A landscape with many valleys, sampled at points; each row gives a point and its height.
From any point a ball rolls to the lowest of the 6 points nearest to it. It stops when none of these is lower. Distance is the straight distance between rows; heights are no part of it.
j_243: [ 15  -1   9  -7   5  58 -18  23 -32]  height 230
j_592: [ 20   2 -22  32 -30 -49 -22  88 -11]  height 44
j_959: [  0   8  -2 -14 -22  -9  18 -30  17]  height 313
j_472: [-22   5  -7  20  -7 -22   6 -55  57]  height 162
j_484: [ -1   4 -12  16 -26 -10   4 -29  43]  height 547
j_611: [-31  -2  11 -32  31 -14  34 -56  -3]  height 240
j_26: [ 20  -4   8   9   3  41 -29  59 -49]  height 202
j_148: [  8  -5  15  19  11  54 -39  63 -41]  height 232
j_979: [  0   3   9 -17   8  69 -10  -2 -26]  height 385
j_441: [ 36   2 -20  39 -38 -19 -16  41  34]  height 194
j_621: [ 17  -8  -3   5  -4   4 -41  79 -54]  height 265
j_55: [ 17  -1  13   5   6  71 -20  34 -36]  height 220
j_620: [ 21  -6   8   0  -4  16 -31  60 -51]  height 52
j_732: [ 18   0   9 -19  -2  43  -8   8 -31]  height 208
j_636: [ 26   4  -1 -14 -22   8   1   7 -15]  height 102
j_713: [ -9   0  10  21   5  35 -52  91 -53]  height 287
j_886: [-39  -1   6 -15  32 -36  39 -56  16]  height 470
j_489: [ 17   6  -4  -5 -31  -7  12 -21  19]  height 369
j_320: [ 27   2  -7  19 -28 -32 -18  80 -21]  height 115
j_318: [ -8   0   6 -36   2   9  18 -32  -7]  height 185
j_742: [-27  -2 -16  33   8 -21   3 -61  61]  height 169
j_659: [-45  -7  15 -24  55 -29  43 -55   2]  height 480
j_996: [-35  -2   8  -2  49 -42  49 -61  15]  height 105
j_170: [ 15  -8  -1   6 -13 -19 -29  81 -49]  height 113
j_438: [ 37   5 -10  21 -40 -17  -4  41  12]  height 122
j_328: [-36   0  10 -28  35  59   3 -39 -10]  height 140
j_396: [ 38   6 -18  32 -36 -28 -14  56  17]  height 304
j_811: [ 36   0  -1  -4 -30  -5  -2  30 -12]  height 96
j_336: [ 24   9  -6   3 -42  -5   6  -2  27]  height 184
j_61: [-43  -6  17 -35  66 -12  34 -56  -8]  height 511
j_172: [ 13  -4   7 -25  -4  37  -6  -6 -21]  height 471
j_998: [ 32   4  -8  15 -29 -30 -16  72 -14]  height 238
j_406: [ 22   6   3 -17 -27  -1  12  -7   3]  height 76
j_63: [-11   2  12 -34  16  37   6 -32 -18]  height 24
j_529: [ 35  -5  13  -6  -6  20 -20  44 -42]  height 141
j_220: [-30   2  -3   5  -2 -26  24 -55  42]  height 127
j_157: [ -2   5  -7   4 -29 -16  15 -39  37]  height 378
j_440: [ 19   3 -24  37 -32  -2 -22 -14  59]  height 268
j_222: [-53  -6  17 -33  75  24  20 -51 -13]  height 215
j_656: [ -3  -5  -3   8  -1  -7 -46  93 -57]  height 231
j_820: [ 22  -2 -25  41 -30 -44 -24  80  15]  height 93
j_889: [-38  -5  -4  10  27 -40  36 -63  37]  height 673
j_725: [-17   3   5 -21  -9 -14  28 -44  16]  height 66
j_709: [-53  -8  24 -28  91  21  26 -46  -9]  height 267
j_360: [-47  -6  20 -33  63  13  27 -55 -12]  height 312
j_73: [ 31  -3  -5   7 -27 -18 -17  66 -34]  height 364
j_101: [  1   1   8 -35  -4  14  14 -30  -9]  height 317
j_242: [-41   2   3  14  40 -42  45 -59  36]  height 104
j_323: [ 30   4 -29  55 -32 -29 -35  70  33]  height 296
j_698: [  0  -2  11 -34   4  34   1 -24 -20]  height 394
j_760: [ 38   8  -4   7 -37  -7  -1  17   8]  height 99
j_45: [-37  -3  -9  32  37 -39  25 -66  52]  height 568
j_405: [-18   3  16 -21  22  70  -2 -16 -17]  height 170
j_499: [ 31   5 -14  26 -41 -15  -6  20  33]  height 112
j_589: [ 43  -1  -2   5 -29 -14  -6  47 -13]  height 29
j_453: [-22   2  10 -35  22   9  15 -44 -16]  height 103
j_418: [ 15   1 -32  54 -31 -53 -38  91  16]  height 60
j_693: [-36  -5  11   2  56 -47  49 -57  24]  height 339
j_578: [-39  -4 -13  51  52 -35  14 -72  56]  height 288
j_826: [ 24  -2   7 -18 -19  14   2  -3 -20]  height 154
j_51: [ 22   9 -18  29 -41  -4  -9  -6  50]  height 193
j_268: [-26  -2  12 -39  23  35   5 -38 -15]  height 129
j_119: [  9   1   6 -30 -11  14  10 -18 -11]  height 461
j_145: [ 12   9 -11  14 -34 -10  -1 -23  44]  height 598
j_213: [ -7   1 -19  31 -16  -9 -16 -46  65]  height 195
j_746: [ 34   7 -26  45 -34 -12 -31  23  47]  height 157
j_682: [-34  -6   7 -32  21 -18  33 -52   2]  height 137
j_500: [ 30   1   7 -14 -16  19  -3  20 -29]  height 106
j_652: [-22   1   6 -33   3  -5  28 -47   3]  height 75
j_21: [ 22   0  11  -7   0  46 -22  36 -41]  height 172
j_225: [ -7 -10  -2  12   4   1 -50  96 -61]  height 246
j_570: [-39  -1  15 -38  42  35  14 -48 -17]  height 132

Call two points neighbours if one is among the 6 nearest of the other. Go from one point of each pair to the other, from neighbour to neighbour, staying as low as possible. Name the highest point that can't be avoided.
j_589 and j_242 | j_440
j_620 and j_589 | j_320
j_725 and j_63 | j_453
j_725 and j_242 | j_220

For each start below, name every point that the ball comes to, in order.
j_396 | j_820, j_592
j_742 | j_220, j_725
j_500 | j_811, j_589
j_243 | j_21, j_620
j_55 | j_21, j_620
